Each row is a point on a tangle of strands that fork and nearly touch. The rows are in no order.
Points whose rows are less than 53.6 apart are linked; no others are. Some points are linked to none.
k866: [ -9   8 -34   2   2 -27  12  17  14   2   5 -17  -7  -5  15 -17  -6 -25
   4  -1   9   2 -11  -7  17   2   2   3  14  -6   4  17 -11 -34  30  22
 -25   2  -5   4  -2 -17  -3  11  -7  15 -11  -7 -26   5  -9 -22  12  -9
 -15   2]
k153: [ 12   1  25   5   2  16  -7 -10 -14 -24   7   4  -4   6 -21   8   9  21
 -14 -18 -17 -10   5  11 -14  -3   1  10  -4  -1  -5 -10  -9  10 -17 -23
  21   2  -9  -9  -1   9   0 -12  -6   0  -9   0  11   5   6   9  -3   7
  20   4]
k601: [ 13  19   6 -13 -17 -17   7   0  33 -18   6  -2   3  14  -8 -19  -2  -4
   0 -25   1 -32  -6  17  -3 -16 -14  -7 -13 -31 -23  18 -17 -16 -11  18
   2  13  -3  13   3  -1  -2   2   1  25  16   5   2  28 -15 -18 -19  12
  -6  -2]
k43: [ 10  15  -7  -7 -11 -21  22   7  20 -16  -1  23  10 -22  -8 -15  -7   4
  17 -19   0 -20 -11   5 -14 -32  -1  -7 -28 -27 -17  28 -19 -22 -13  24
  15   5  14  -3  -6   5  -9  -2  10  22  17   1  16   8  -1 -28 -29  11
  -2  11]
k250: [ 15  17  -3   7  20  -1   7   9  -1 -24  -2   2  -8 -25   4 -12  12  -4
   8 -28 -21 -29   4  -5 -12  -8  15  22  -1 -32 -13  18 -21 -14  16  22
  -1 -10   8  13   4  23  -1 -25   2   5  -7   0   1   7   0 -19 -10   5
   9  14]
k827: [  3   1  -7  -1  10 -11  -3  -1  10  -7  -2 -22 -10   9   8 -12   5 -17
  -3 -10   1  -4   1  -8  10  -3  -3  11  12  -9  -2   8 -17 -10  16   6
 -11 -14  -7  12   3 -11   4  -2   0   7  -6 -14 -11  13 -18 -11  11  -7
  -7  -1]
k801: [ -7  -4  -8  -7 -23  -4   2  -6   7  15  10   7   8  10   8   4  -1   4
   6  27   3  15  -9   1   1   0  -3 -15   3  16  16  -2  16 -11 -24 -19
   0  12   8 -18 -11 -24  -2  18   9  12   5  10   2 -27   1  10  15  -6
 -18 -10]
k706: [ -7  -2  -1 -11 -32 -12   6  -4  21  -1  13   7   7  19   1   3   0   7
  -1  21  13   8  -2  -2  -6 -12   0 -24  -6  -2  12   9   0 -12 -29  -6
  12  23   5  -2 -13 -28   4  11  12  18  11   7   4 -19  -9 -10  10  -8
 -14 -19]
k958: [ -5 -11 -19  -2 -18   0   5  -9   0  21  15  12  10   3  12   2  -5  -3
   8  29  -1  25  -6  -3   0   0  -1 -13   6  26  16   0  23 -20 -17 -13
  -4  10  11 -15 -15 -23   0  17   7  11   0  10   7 -30   1  11   8 -10
 -22  -7]
k660: [ -8 -21   9   5  19  23   6   0 -18  13   1  -6  -1  -6  12  31   0   0
  -9  20  17  -2  12   3   8  24   9  17   0  26   7 -19  17  34  29 -10
 -11  -7  -2   0  14  29   1 -10 -20 -56 -12  -8 -14  12  -2  24   1   0
  10   5]
k22: [ -2  -1 -26   2   1 -19   2   6  10   1   5 -21  -7   4  17 -15  -6 -24
  -9  -8  17   5  -9  -7  21   6  -5   7  13  -5  13  12  -9 -30  28  19
 -27   1 -15  -1  -4 -20   3  14  -7  15  -9 -15 -32  17 -19 -12  16  -8
 -13  -3]
k691: [ -9  -6  22  -3  -4  24  -7   3 -15  22  -3   0  -9  -7  -6  31 -13  -8
   4  23   1  17  -5   5  -2  30   8 -12  -7  32  -9 -29  32  44 -10 -23
  -2  -5  -6 -21  -7  -1  -4  12 -11 -32   6  17   4 -14  13  23   8  11
  12  14]
k298: [ -8 -20  10   8  22  16   1   1 -13  11  -4  -7   3   4  10  24  -1   3
 -13  14  19 -13   9   8  11  32  10  23   5  17  13 -23   8  29  32  -5
  -5  -5  -2   7  26  36   2 -15 -26 -55 -20 -10 -27  24   0  21   6   0
  10  -5]
k184: [  0 -12 -28   2 -10  -3  10  -2  -1  21  16  16   9  -5  14  -6   2 -11
  13  24   3  30  -7  -8  -2   3   0 -13   8  26  18  13  22 -23  -3   0
  -7   2  16  -5 -11 -20   2  15   6  18   4   7   7 -28  -1   3  -1  -6
 -18  -3]
k271: [ -9 -13  -2   1  -1   6  -5  -8   0  10   1  -7  -5   3  11  12 -13  -4
  -2  13   2  13  -7  11  13  13  -1  -8   8  23  -3 -19  32   9   1 -30
  -4   6  -4 -18   2  -8   7  22  -7 -16   2   2 -12 -12   1  28  13   0
  -5   5]
k83: [ -5   5 -14 -11 -12 -27   8   9  22  -8   8 -22  -4  18   6 -16   2 -22
 -10 -10  13  -6  -9  -5   9  -7 -11  -6  11 -15  -5  12 -18 -19  15  19
 -23   8 -16  18  -3 -22   3  10 -12  24  -9 -11 -20  20 -22 -12  10  -2
 -10 -12]
k214: [-10 -14  16  -8 -15  -4 -10  -3   9   6 -13  -2 -16  21  -8  17  -8   4
  -6  14   2   9 -10  14  -2  10  -3 -20  11  15   2 -23  18  14 -28 -36
  19  11 -11 -20  -6 -28   7  20  -1   8   4   6  -4  -4   5  23  16   4
   0  -7]
k760: [ 17  25   3 -12   2 -13   9   4  21 -18   1  14   7 -14 -12 -15  -4   5
   9 -19  -7 -30  -2   7 -12 -20  -4   0 -20 -30 -14  21 -21 -10 -17  11
  16   2   7   3  -4   3  -6  -9   9  16  17   5   8  15  -4 -23 -27  14
   2  15]
k749: [ 11  18  -8  -6  -3 -13  13  11   7 -11  -1  26   9 -37  -6 -10  -3  12
  25 -13  -4  -6  -6  -6 -20 -30   1  -4 -23 -17  -6  30 -18 -22  -8  19
  14  -4  22  -8  -3  10  -5  -7  13  19  15   0  20 -10   4 -28 -29   9
   5  16]
k347: [-11 -12   4  -9 -21  -8  -3  -2  14   6  -4  -5 -11  21  -1  15  -8   4
  -6  19   4  13 -14  13   5   6  -5 -23   7  17   4 -15  16   2 -25 -28
  12  14  -6 -21  -8 -29   4  28  -3  11   5   3 -12  -6   2  21  25  -2
  -6  -6]
k412: [ 16  10  17   8  14  13 -12  -8  -8 -18   7  -6  -3   4 -13   1  16   9
  -7 -20 -21  -5   4   5 -11  -4   2  17  -4  -5  -6   2 -13   7  -7 -14
   9  -9   0   1   2  11  -6 -17  -5   3   0  -2  13  11   2   4  -5   0
  14   8]
k227: [  4 -19  -7   7   9   1  -5 -15  -5   3  -2 -19  -6   8  21   1  -8   0
 -10  -3   8  -1   2   0  16   9  -2  13   8   2   9 -12   3   1  21 -15
 -13  -7 -12  -2  19  -1  15   8  -8 -15  -8 -15 -21   5  -9  10  13  -6
  -7  -7]
k309: [ -9 -15  24 -11 -20   1 -13  -3   6  10 -13   6 -10  16 -18  17  -6   4
  -4  14   2  11 -11  12  -9  17   0 -20   7  21   5 -27  27  21 -34 -34
  17   3 -10 -24  -6 -25   2  15   5   6   3  14   2 -10  14  24  11   8
   3  -5]
k975: [ 17  22  10 -12  -7 -10   6  -2  28 -19   5   6   5   7 -13 -15  -6   2
   3 -24   3 -33  -6  14  -6 -17 -10  -7 -24 -32 -19  19 -20  -7 -22  12
  14   9  -1   3   0  -2 -11  -3   7  20  19   7  10  24  -7 -18 -24  17
  -1   8]
k463: [  3 -16   8   6  31  15  -9  -9 -18   6 -16 -10   0  15   8   5  -1   5
 -14  -3   0  -5   5   5  10  15   5  23  -5  -3   2 -14  -9  17  28  -2
  -1 -18  -6  13  27  36   0 -22 -14 -32 -18 -18 -16  30   5  13   2 -10
   8  -6]
k949: [ -2 -12 -12   1 -12 -14   2  -8  10  -7   9 -21  -7  15  15  -5  -4  -7
 -18  -5  17  -1  -7  -1  16  -2  -8   5  12  -5   8  -5  -6 -15  10  -3
 -18   5 -19   1  -1 -20  12  23 -14   5  -7 -22 -25  11 -21   0  25  -9
 -13 -13]
k619: [ -8   2 -46   0  -8 -31  14  15   4  16  13  -6  -3  -8  16 -13  -3 -16
   7  20  11  28 -13  -5   9   2   7 -10   6  10  15  26   1 -38  14  22
 -17   3  13   4  -7 -19  -3  13  -5  28  -6   1 -14 -11  -2 -20   5 -10
 -21   1]
k421: [  4  23   7  10  21  30   2   0 -27  30  -3  18  14 -30 -26   5   8  -3
  16  10 -14  10  23 -11  -9  11   3  11  -7  12  -1  -1  10  32   3  30
 -10 -20  22   4 -23  23 -12 -18  11 -21   5  12  38 -21  28   6 -16   1
  13  19]
k840: [  4   5   1 -12 -10   3  -6  -2   6   5  -1  25  12 -10  -5   7   1   8
  16   7   8  23  -1 -15 -17 -20  -3 -30  -7   3  14  19   6 -15 -34   6
  16   6   6  -6 -14 -15   5   2  28  28  28  16  31 -30   1 -19 -15  13
   7  -4]
k925: [  2  -8   0   4  40   7 -18   3 -18   0 -17 -14   1  13  10  -7  -1  -5
 -11 -11  -3 -18  10   0  22  22  -5  33   1 -16  -5  -8 -25   3  38   9
  -1 -13  -6  17  29  37   0 -26  -6 -27 -26 -19 -31  45  -1  -4   7 -13
   1  -7]
k532: [  3  20   6   9  10  15  -5   5 -24  22  -6  23  18 -29 -12   0   6   7
  22   2 -14  17  14 -20  -8  -7  -7  -8  -2  16  11   2  12  14 -16  15
  -4 -15  19   1 -21  11  -9 -14  15   2  21  21  40 -30  19  -3 -23  19
   7  18]
k415: [ 14  13  11 -12 -25 -15   2  -5  27 -26  11  -8  -2  30  -6 -15   1  -5
  -4 -32   7 -31  -3  16  -3 -19 -13 -14  -8 -25 -24  13 -17 -15 -12  13
   1  16 -12  15   5  -3  -2   1  -4  27  10   0  -2  33 -22 -13 -13   8
   1  -6]
k283: [ 17  22   5   4  19   5  -2   4  -1 -22   0   2  -6 -22  -5  -8  11   1
  -1 -22 -23 -26   7   1 -12  -7   4  23  -6 -24 -12  18 -22  -7   3   7
   3  -9   5  11  -3  19  -7 -22   6   4   3   5   7   9   1  -8 -12   8
   6  17]
k356: [  3  20   4   9  31  34   8  -1 -20  34  -2  12   3 -24 -16  11   6 -16
  15  18 -10   9  15 -11  -4  16   3  17  -6  11  -6  -5   8  33  23  27
 -15 -21  16   9 -13  23 -14 -14  10 -31  -1   5  24 -10  25  10 -10  -5
  13  15]
k107: [ -1 -11 -16   0  -9 -15  -1  -2   9  -2  12 -26  -5  14  18 -13  -7 -13
 -19  -9  20  -3  -4  -9  22   3  -9   8  11 -11  14   3  -8 -22  22   6
 -27   5 -21   3  -1 -18  14  21 -14   6  -7 -20 -32  23 -26  -3  20 -10
 -13 -14]
k910: [ -2  11 -14  -8 -13 -31  21   9  19  -9  -2  11   9 -22   4 -21  -2   5
  19 -12   6 -14 -10   3 -17 -28   0 -12 -18 -29 -12  30 -19 -26   3  35
   4   7  23   5   0   7  -4   2   5  24   7  -7  14  -3  -2 -35 -21   8
  -5   3]
k9: [  4  -3  -8   6  19  -3  -5   0  -4  -5 -12 -22 -10   6  13 -12   4 -12
  -5 -10  -6  -6   3  -9  14  -1   0  20   8 -12  -4   3 -21  -3  24   1
 -10 -19  -9  11  12   0   2 -14   2  -4  -9 -16 -15  22 -13 -10   7  -9
  -6   0]
k965: [ -7 -13  16   3  20  33   4  -3 -20  17   2   0  -4 -11   4  35   1   1
  -1  19   8   2  11   0  -2  18   5  11  -7  17   0 -18  14  38  21  -3
 -11 -13  -6  -1   7  32  -4  -5 -15 -51  -8 -10   0   0   6  25  -1  -1
  20   3]
k870: [ 18  25  -2  11  30  -1   7  10  -7 -17   1   5 -11 -30   4  -9  12   1
  16 -35 -18 -30   4 -10 -18  -5  14  24  -9 -35  -7  22 -24 -20  26  34
  -2 -24  19   8   9  34  -3 -29  -1   6  -8  -3   3   5  14 -22 -18   6
  14  22]
k254: [  0   2  11 -10 -22   3  -5  -4  12  -7   1  14  12   4 -12   5   4  17
   7   8   4   7   6  -7  -8 -12   0 -17  -7   3  15   0   8  -3 -37 -17
  18  12   7 -12 -14 -12   6   0  19  14  11  17  19 -25   2  -7  -2   2
   2 -12]
k942: [ -2  -5  31 -10 -13  14 -18  -2  -6  -2 -11   9  -4   6 -37  13  -2  19
  -9  -4 -12   4  -2  10 -16  17  10  -9  -6  16  -8 -25  15  29 -44 -36
  27   3 -22 -24 -14  -6  -6  -1   8  -1  -3  23  12   5  18  17  -8  20
  21  -4]
k194: [ -6  -7 -40   3 -15 -14  12   7  -4  21  14  11   2  -9  20  -8   5 -12
  15  24   6  38 -11  -6  -3  -3   2 -16  11  26  22  22  19 -30   2  11
  -8   0  17   1 -11 -21   2  12   4  26   3   5   5 -24  -2  -4  -1  -5
 -17   2]
k56: [ -3   2  -9  -6  -2 -17   5   6  16 -12  -1 -25 -11  13   5 -16   3 -19
  -9 -11   5 -10  -3  -8  10  -7  -7   4  13 -15  -6  12 -22 -14  18  13
 -18  -5 -10  13   2 -13   3   2  -5  14  -8 -18 -16  23 -23 -15   9  -4
 -11  -6]
k293: [ -4  -3   9  -9 -29  -9   5  -2  20 -25  13  -9  -5  26 -10  -5   2   4
 -14  -5   8 -10  -3   7   0 -14 -10 -13   3 -10 -15  -7  -3  -2 -18 -10
  14  18 -11   7  -1 -17   4  10  -6  14   1  -4  -2   9 -18  -3  18  -9
  -5 -16]
k498: [-13  -9   8  -8 -28 -12   3  -3  18 -17   0 -13 -13  25  -8   2  -3   7
 -16   5   5  -3  -5  11   4  -6 -10 -17   9  -4 -11 -16  -1   8 -23 -23
  18  20 -16  -4  -4 -26   3  19  -5  12   5  -5 -10  10 -12   6  24  -8
  -4 -13]
k956: [-13  -7  -1  -5 -22 -13   0  -1  17  -4   4 -10 -10  22   2   8  -9   4
 -13  19   7   9 -14  11  10   1  -9 -18   9   5  -2 -12   4  -3 -19 -22
  10  22 -12  -9  -7 -29   4  28  -4   9   4  -5 -17   1  -6  14  27  -5
 -10  -9]
k188: [  6  -8  23   7  20  34 -10 -11 -27   3  -4   6  -2   2  -8  13   7  13
 -11 -10 -14   4  11   5  -9  10   5  19  -7   5 -10 -10   1  29   9   0
   4 -16  -9   1   9  34 -12 -19 -14 -24 -14 -14  10   9  13  21 -12  -6
  18   3]
k132: [-10 -17 -17   2 -10  -7  -4  -9   5   0   1 -25  -8   5  21   1 -13   0
 -18   6  14  14  -7   9  28   9  -1   1  18  16   7 -13  22 -11   5 -18
 -11  18 -12 -13   4 -13  16  30 -13  -7  -1  -9 -33   1 -13  17  22  -6
 -13  -6]
k391: [  5  -3 -10   7  25  -1  -5   5  -9  -7 -14 -17  -4   2  14 -11   0 -13
  -4 -13  -8 -15  11 -10  18   4   1  25   2 -20  -6   3 -27  -5  30   7
 -12 -20  -9  13  16  14   0 -23   4 -12 -17 -18 -20  29 -11 -17   6 -14
  -7  -1]
k462: [  0  -8  25   6   0  17  -9  -6 -16 -17  -4   7  -4   4 -21   9   2  22
 -15 -11 -20  -6   1  16 -14   2   5   8  -2   5 -12 -19   0  22 -21 -31
  23   3 -18 -15  -1   6  -8  -9  -6  -7 -11   4   8   2   9  15  -4   8
  20   4]
k641: [  4  -4  10   7  14  16  -7  -9  -7   9   3   3   2   7   0   4   2  -3
   4   2 -12   7  -4  -1  -4   0   0   9   1   8  -2 -15   8  18   8 -12
  -5 -12   2  -1   3  -3   3   1   3 -14  -5  -1  11 -19  15  22   6  -2
   2  -2]
k69: [ -9  -2  -2  -9 -26  -7   6  -5  15   3  10   3   7  18   2   4   2   5
   1  23   4  10  -4   0   1  -5  -4 -17  -2   9  11   2   7  -6 -26 -15
  10  19   5  -7 -12 -24   0  17   8  14   6   4   1 -21  -3   2  16  -9
 -17 -15]
k639: [ -9  -9 -15  -9 -25 -14   4   2  17  -7  17 -16  -5  18  10  -1  -7  -2
 -19  16  13   8 -17   2  16  -4 -10 -11   8   3   7  -7   3 -17  -8 -10
  -6  28 -14  -5  -6 -32   8  33  -8   9   0 -11 -22   0 -14   9  29 -10
 -18 -16]
k947: [  3   6  20  -2  -6  12  -9  -4  -3 -10   3  12   9   3 -22   2   7  16
   2  -5 -10   0   5   3 -11   0   0  -3  -6   5   2 -14   7  10 -25 -20
  16   0   6 -10  -7  -4   6  -2   7   0  -3  15  20 -20  16   8  -3   5
  10  -6]
k839: [-11 -10  27  -2   8  31  -7   3 -20  19  -8   2  -6  -8  -8  32 -11   0
  -4  19  -1  13   1   5  -9  29  10  -6  -5  24 -13 -25  26  56  -7 -15
   2  -4 -16 -17  -8  11  -7   5 -14 -40   0   8   7 -11  10  24   4   7
  20  13]
k21: [  1  -4  32  -2 -10  15 -13  -5  -7 -16  -8   9  -6   6 -36  14  -2  25
 -14  -9 -14  -4   2  12 -17  10  10  -4  -2  10 -12 -18   3  26 -38 -36
  33  10 -26 -24 -11   0  -8  -7   0   2  -5  16   8  12  11  14  -6  17
  22   2]
k569: [  7 -16  -4  10  21   3  -8 -10 -11  11  -8 -23  -1  12  16  -2  -7  -7
 -11  -6  12  -7   5   0  24  16  -1  22   5  -2  14 -12  -8   1  31  -3
 -12 -14  -9   3  27  12  13  -7  -7 -21 -13 -15 -31  23  -8   5  12 -10
  -4  -6]
k930: [  2 -23   9   7  19   8  -6  -9 -16   1 -12 -11  -1  12  10   4  -5  11
 -17  -5   0  -6   4   9   9   9   6  18  -2   0   2 -18  -1  19  20 -15
   1 -13  -9   7  25  19   6  -8 -18 -31 -15 -17 -18  17  -3  17   4  -7
   7  -8]
k744: [  0 -17  -6   5   1  -4  -3 -14   0  -7  -2 -21  -8  12  14  -1  -7   1
 -15  -5   9  -2   0   2  15   0  -4  10  10  -1   7 -11  -8  -1  10 -15
  -9  -4 -12  -2  10 -11  11  14 -12  -7  -6 -22 -20   5 -13   7  19  -8
  -5  -9]
k264: [ -3 -22   3  11  19   9  -3  -3 -13   7  -5 -15   4  11  14  12  -9   1
 -17   6  21 -15  11   9  21  29   8  23  13  17  14 -24   6  16  37  -8
 -10  -2  -4   5  33  31  11  -9 -20 -44 -24  -8 -35  26  -3  19  11  -1
   3  -4]
k351: [  6  10   2   4   0   8  -5   0 -15  18  -4  25  16 -18 -10   0   5   7
  24   5  -8  19   6 -18 -12 -10  -5 -15   0  16  18   3  11   3 -22   5
   4 -10  16  -4 -19   0  -1  -9  22  13  20  22  37 -31  15  -4 -20  16
   7  10]
k757: [  3  21  -1  10  18   7  -5   9  -9   8  -5  14   7 -19  -9 -10  12  -3
  13  -3 -20   3   7  -6  -7  -4   5   9   2   2   0   9   0   7   1   9
  -4 -16  18  13  -6  11  -7 -17  12   1   9  16  20 -15  16  -3 -18  -1
   2  15]
k240: [ -2  20 -10  17  26  24  11   3 -21  26  -2  19   2 -32  -7   4  12 -17
  21  13 -11  -1  14 -13  -5   6   3  19   1   5  -9  -3   6  18  28  30
 -15 -17  19  15  -1  23 -18 -19   8 -24  -2   5  19 -15  24   1 -10  -9
   6  16]
k116: [  0   1   6 -13 -23   6  -1  -8  15  -4  -2  20  16   1  -5   9   1  16
   9  11  11  16   4 -13 -15 -18  -1 -29 -11   2  15   9  10 -11 -40  -7
  18  18   1 -10 -18 -17   4   6  28  23  23  19  25 -32   0 -14  -7   7
   2 -12]
k921: [ -8 -17 -12   5  -1   3  -1 -10  -2   5  -3 -21  -9   1  21   7 -13  -2
 -11   8  13  11   1  10  24  14   1   0  16  28   5 -19  30   3  13 -24
  -9   8  -7 -14  10  -3  13  21  -8 -21  -3  -4 -23  -3  -7  22  14  -4
  -9  -1]
k200: [  1  -9  -9   9  37   2 -12  10 -20   0 -19 -13   0   6  15 -13  -5 -13
  -7 -10  -4 -22  10  -6  27  19  -4  34   3 -22   0  -4 -29  -4  43   9
 -10 -14  -9  14  26  24   3 -23   2 -24 -25 -16 -34  39  -8 -13   8 -11
  -7  -5]
k770: [ -1  18 -14  23  26  12  12   7 -21  20  -1  21   2 -33   1  -2  14 -13
  26   1 -12  -9  12 -14  -4  -2   9  17   5  -3  -5   2  -1   6  33  30
 -14 -21  25  18   7  22 -14 -23   8 -14  -7   8  16 -24  26  -6 -11  -9
   5  18]
k979: [-11   9 -45   0  -3 -34  15  20   9  10   9 -14  -2 -12  17 -15  -6 -21
   4   9  10  11 -16  -6  16   3   6  -1   9  -1   9  24  -7 -43  25  27
 -23   6   4   2  -6 -17  -5  13 -12  22 -15  -2 -21  -2  -6 -26  10  -9
 -15  -2]
k953: [ -9 -10  24   2  12  35   2  -1 -25  17  -2   3  -2 -12  -4  30  -4   3
  -2  18   0   4   5   2  -5  19   6   3  -6  19 -12 -21  21  46  10  -7
  -5  -7  -9  -9  -1  19  -7   2 -14 -47  -7   1  10 -13   8  26   0   2
  18   9]
k182: [  1  -6   5 -11 -28 -18   4  -3  17 -27  13 -19  -5  32  -3 -16   7  -5
 -16 -20  13 -19  -4   4   3 -16 -16 -12   5 -17 -16   2 -16 -11   0   5
  -8   6 -20  21   7 -12   5   7 -13  19  -5 -15  -9  29 -27  -7   3  -6
  -5 -17]
k605: [  6 -11  10   4  38  12 -17  -5 -17   2 -15  -9  -2  15   5  -2   1   6
 -15  -9  -4 -13   8   7  16  21   2  30  -6 -11  -6 -12 -15  10  30   3
   3 -14  -5  18  31  40  -4 -25 -17 -34 -25 -22 -22  44   4   9   6 -10
   7  -7]
k457: [-11 -12   9   0   0  14  -6  -6  -8  11  -5  -3  -8   4   5  16 -10  -1
  -2  11  -4   7  -6   9   5   9   0  -3   7  20  -6 -24  24  23  -1 -29
   0  -1  -7 -17   3  -7   0  13  -4 -20  -1   3  -4 -13   8  26   8   4
   0   3]
k800: [ -5   8 -10 -13 -18 -21   9   7  18  -1  -2  14   6 -12   3  -3  -5   0
  15   3  10  16  -8  -5 -19 -26  -2 -30 -14 -15  -2  33  -7 -21 -17  23
  12  15  14   0 -11 -12  -3   5  18  32  28   5  18  -9  -7 -32 -20  15
  -7   5]
k584: [ -9  -1 -46   5 -11 -22  14  13  -3  20  11   5  -1 -13  18 -11   5 -12
  14  21   7  32 -12  -5   4  -2   7 -13   9  19  17  27   6 -36  10  17
 -13   2  18   0  -4 -16  -1  10  -2  28   0  -1  -2 -18   0 -13   1  -6
 -20   5]
k286: [ -2   1  -4 -13 -25 -27   3   2  31 -19   9 -22  -3  29   2 -18   2 -17
 -12 -18  10 -15  -7   0   4 -15 -17 -14   5 -19 -13  12 -17 -15   9  19
 -18  14 -22  25   5 -15   2   8 -10  27  -7  -8 -15  28 -26 -11   0  -1
  -6 -17]
k915: [  5   9   2  -6  -5   5  -6   3  -2   7  -4  26  13 -14  -5   3   4   8
  21   5   1  18   2 -17 -13 -12  -4 -22  -1   9  16  12   4  -7 -28   3
  11  -4  12  -6 -14  -6   1  -5  25  20  26  19  31 -30   4 -10 -20  15
   7   3]
k873: [ -4   0  18  -8 -17   4  -5  -4   6  -6  -2  12   9   9 -15   4   7  18
   4   6  -5   2   2   2  -5  -2  -2 -11  -3   6   6  -9  10   9 -32 -25
  17   6   5 -13 -10 -13   3   4  14   9   4  14  17 -22   9   5   4   0
   1 -10]
k578: [ 14  22  -3  18  31   7   4  12 -15  -8  -2  18  -3 -33  -3  -7  16   0
  22 -26 -20 -17  10 -11 -16  -5  14  23  -6 -23  -4  17 -12 -12  24  35
  -5 -20  24  13   8  34  -6 -28   1  -3  -4   6  11 -10  24 -13 -20  -3
  13  19]
k467: [-11  -8  27 -11 -15  11 -20   3  -6   2 -15   6  -3   9 -26  11  -3  13
  -2   6  -8   8  -5   9 -11  13   5 -14  -2  19  -3 -29  23  27 -38 -31
  17   3 -12 -23  -7 -13  -3   6   7  -1  -1  22  14  -5  20  20   2  14
  13  -1]
k269: [  6 -17  19   3  -6   4  -4 -10  -6 -22  -3 -12 -11  15  -5   0  -1  13
 -19 -11 -12  -6   1  12  -5  -4   2   6   4  -4  -9 -15 -12   9  -8 -30
  17  -1  -8  -1   7  -2   4  -2 -15  -5  -8 -17  -4  17 -10   4  12  -7
   5  -6]
k825: [  0   2  -6 -12 -24 -15   7  -1  23  -1   9   9   8   9   2   4  -3   0
   8  11  15  17  -5  -7 -19 -17   0 -32 -13 -11  11  25   2 -16 -24  19
  13  25   8   5 -14 -22   3   6  16  31  26  10  15 -14 -12 -24 -12   8
 -10  -8]
k175: [-11 -13 -23  -4 -12 -11  -1  -1  12  -1  11 -19  -6  11  16  -2 -11  -1
 -18  10  12  16 -15   6  26   6  -5  -7  15  11   8  -8  16 -20  -3 -14
 -14  24  -9 -12  -5 -25  10  36 -11   2   0  -8 -27  -1 -14  14  28  -8
 -15 -11]
k158: [  2 -20   0  10  20   5 -12  -8 -13   5  -7 -20   4  13  16   2  -7  -5
 -17  -2  22 -18   9   9  26  30   6  26  10   3  19 -22  -3   7  38  -2
  -9  -2  -6   5  38  25  16  -7 -18 -34 -24 -11 -41  29  -6  13  15  -4
   4 -10]
k278: [  4  22   7   9  13  23  -3  -1 -27  27  -3  22  18 -30 -21  -2   6   4
  19   4 -17  13  19 -17  -6   5  -2   3  -5  13   4  -2  14  26 -11  23
  -5 -19  20   2 -26  19 -10 -16  12  -9  14  15  40 -26  24  -1 -24   8
   9  19]
k554: [ -2   0   3 -16 -30 -11   6  -3  25  -7  11   8  12  19   2   1  -4  11
   1  10  15   9  -1  -5 -14 -18  -2 -32 -13  -9   9  17   2 -14 -30   7
  13  29   3   4 -13 -21   6   7  12  27  20  11  13 -12 -12 -15  -6   0
 -12 -18]
k26: [  1  21  -9  21  30   7   5  10 -21   5  -4  23   1 -34  -2  -4  14  -5
  26 -11 -16 -11  14 -13  -9  -5  14  19   2 -11  -6   8  -4  -4  31  36
 -10 -21  23  21   9  30  -9 -27   6 -13  -5   9  16 -21  26  -9 -16  -9
  10  13]
k843: [ -4 -10  16   6   6  18  -5  -9 -13   3  -2   1  -2   4   0  13  -2   7
  -1   3 -12   4   0   7  -4   2   0   6   2  12  -8 -22  13  24   3 -18
   2  -7  -3  -7   5   1   2   4  -4 -19  -8  -2   8 -17  13  24   3   2
   6  -1]
k855: [  9  17  -4   1   7 -10   6  14   0  -7  -7  21   7 -36  -7 -12   5   8
  16  -6 -14  -6   1  -8 -14 -16   5   2  -8 -11  -1  23 -11 -13  -5  10
   8  -8  22   2  -4  11  -2 -14  12   9  18  10  18 -13   9 -18 -21   6
   2  14]
k796: [  9  -1  12  -9 -26 -14   3  -7  23 -30  17  -9  -4  31  -9 -12   5   3
 -15 -23   9 -20  -2  11  -4 -18 -11 -15   0 -17 -19   0 -12  -9 -12   4
   6  18 -14  15   3  -9   2   7  -8  24   1  -6  -3  23 -24  -8   2  -2
  -1 -12]
k354: [ 14  17   8   6  22   8  -9   1  -6 -16   2  -3  -3  -6 -10  -8  14  -2
  -3 -18 -23  -7   8   0  -8  -4   4  20   0  -9  -8   9 -11   1   2  -2
   4 -11   5   6   3  15  -7 -20   7   2   1   4  12   7   5   1  -8  -1
   7  13]
k650: [-13   6 -17  -9 -20 -31  15  10  17  -5  -5  10   5 -19   4  -8  -3  -2
  19   1   8   6  -9   2 -17 -28  -4 -22 -14 -19  -5  35 -13 -24  -6  30
   9  17  17   2  -4  -5  -7   5  13  27  19  -3  15 -10  -5 -34 -17  13
  -8   4]
k495: [  4  20  -4   9   8  -2  -2  13 -10   9  -8  21  11 -30  -3  -9   7   4
  17  -1 -17   5  10 -11  -9 -12   5   4  -1   2   5  15  -3   0  -3   7
   0 -14  21   6  -9  12  -6 -15  12   2  18  17  23 -23  17  -8 -21   7
   3  15]

Follow the links from the first point to the second, and from the first to the third. Name the last point that the two ways share.
k855; k286; k921 -> k796
k925; k601; k956 -> k796
k843; k182; k467 -> k956
k495; k554; k214 -> k43
k69; k855; k975 -> k43
k641; k83; k942 -> k956

A fork is a point with three links, a tip a point with one. Leave the first point through the second and follow the links. Name the first fork or tip that comes.
k827; k56 -> k796
k979; k619 -> k43
k283; k354 -> k956
k421; k278 -> k947
k56; k827 -> k930
k132; k921 -> k641
k22; k107 -> k691
